Points on a hilly landscape, in no order, each with its height.
A ball rolls from a point to the lowest of its 6 nearest points, and stops where none of them is lower. Distance is the straight distance between rows; heights are no part of it.
zigu: [162  68 118 124  90  71  90 152 173 148 187 104 126]  height 3.11
pegir: [117 184 172 143 182 145 157  99 143 137  49 136 144]  height 0.61
pira: [ 94 192 169 133 152 160 101 133 179 148 106 128 121]  height 0.33
Mazad: [138 134 162 155 159 139 168 127  63  95 114 107 129]  height 0.55
Suvi: [131 181 157 151 186 146 165 104 121 116  44 130 147]  height 0.56
tes: [142 157 167 176 151 148 167 128  68  62 113  93 121]  height 0.42
Kop: [132 132 114 142 160 150 163 147 142 160 117 142 123]  height 8.20
gizi: [ 96 192 169 126 139 165  77 140 174 138 121 113 122]  height 2.03
vavig: [113  70  49  85  63 147 132  69 138 129 151 124 157]  height 0.65
dobur: [ 97 109 130  94  95 108 140 100  75 144 131 126 120]  height 4.20
vuz: [132 140 132 143 174 153 167 135 127 147  92 144 132]  height 0.72
kipaf: [108 180 158 140 175 155 136 117 165 154  78 148 133]  height 1.45
Buba: [158  98 106 137 110 100 117 172 166 149 173 119 119]  height 3.09
meb: [132 137 120 117 135 133  38 159 155  89 126 138 138]  height 2.78
Kobi: [130 119 128 133 156 146 173 146 107 158 124 123 120]  height 6.98
nogol: [108 102 119 103  96 108 151 129  99 173 139 108 117]  height 3.45
boba: [127 150 112 137 135 149  83 163 181 115 131 149 123]  height 3.12
tuzok: [112 168 184 183 113 123 148 123  81  60 138 108 102]  height 1.19
sikek: [130 112 115 131 136 130 167 155 120 171 140 125 113]  height 0.32
nogoz: [105 113 128  96  85 111 132  70  78 115 138 147 133]  height 4.59
vabem: [153 124 102 127 136 129  64 162 166  99 148 149 139]  height 2.95
zeme: [108 173 132 135 139 156  90 147 187 132 117 145 122]  height 2.86
Pip: [110 141 174 147  99  97 133  93  80  68 138 131 107]  height 3.26
vak: [109 132 156 126  93  97 127  73  89  78 138 154 122]  height 4.07
tisu: [142  82 108 119  74  78 111 156 162 166 167 100 118]  height 3.04
zed: [142 112 106 137 129 128 150 170 146 170 150 129 110]  height 3.52
zera: [113 168 135 140 168 160 135 136 173 151  95 159 127]  height 1.69
rav: [132 131 166 148 146 130 159 119  59  94 126 102 118]  height 0.62
todod: [101  88  66  78  59 128 129  79 124 143 136 127 152]  height 2.50
vorot: [107  84  61  89  43  99 111 102 157 153 126 107 144]  height 2.91
lok: [144 150 147 157 184 152 175 117  91 101  75 119 143]  height 0.59
Fogi: [108 103 110  95  86 119 131  51  98 105 148 156 141]  height 4.32
tagip: [182  64 109 119 120  92  75 149 157 120 197 124 138]  height 3.61
Valak: [100 104 102  81  74 120 128  66  95 133 140 144 139]  height 3.73
Nuko: [172  94  95 107 140 121  58 155 149  96 160 147 145]  height 4.54
gov: [135 148 138 148 187 154 172 119 112 128  77 135 138]  height 0.60
suvu: [147 166 148 160 180 151 171 114  97  91  63 117 147]  height 0.63
munad: [183  69  99  99 143 114  59 145 140 109 178 146 152]  height 4.71
dud: [122 171 157 142 182 155 157 108 139 140  61 143 138]  height 0.78
Bag: [174  76 108 127 108  88  91 159 167 133 190 118 123]  height 3.23
kazo: [156 106 100 137 119 113 120 176 170 140 168 130 116]  height 3.10
Nufo: [121 111 149 125 138 127 161 127  62 135 129 110 119]  height 2.68
labe: [139 129 135 140 171 149 177 132  90 138 104 123 125]  height 0.75
Vukan: [167 109 101 131 130 117  88 169 172 114 171 142 132]  height 3.19
gub: [145 142 145 152 174 152 176 124  80 107  90 117 136]  height 0.58
Munef: [117 110 135 114 119 119 160 125  71 156 134 114 116]  height 5.14
nel: [129 145 111 144 150 153 129 161 174 143 128 155 121]  height 6.95
Fudul: [107 102 101  94  73 100 138 124 112 178 141 110 120]  height 3.08
denan: [101 159 178 167  92  97 139 105  94  66 138 131  99]  height 2.73
Zelom: [124 153 130 119 135 141  44 162 163  97 123 128 130]  height 2.61
pori: [111  93  91  96  56  89 124 124 139 173 140 104 126]  height 2.98
Losa: [ 93 203 191 130 161 161 110 119 175 155 111 116 118]  height 5.64
Rapo: [153 122 101 142 129 131 113 170 179 133 157 145 125]  height 3.14
Tagis: [ 99 107 116  89  81 108 135 106  88 159 135 121 123]  height 3.60

Where does a ball stop that starts at each point below?
gov: tes
tagip: vavig
nogoz: vavig
labe: tes
Rapo: pira
Nuko: pira
munad: pira
vak: tes
Pip: tes
boba: pira
Fogi: vavig
pori: vavig

For each start below, name every point that the ball comes to, in order.
Nufo: Mazad, tes
Vukan: vabem, Zelom, gizi, pira
suvu: Mazad, tes
vuz: gov, gub, Mazad, tes
kazo: tisu, pori, todod, vavig
lok: Mazad, tes
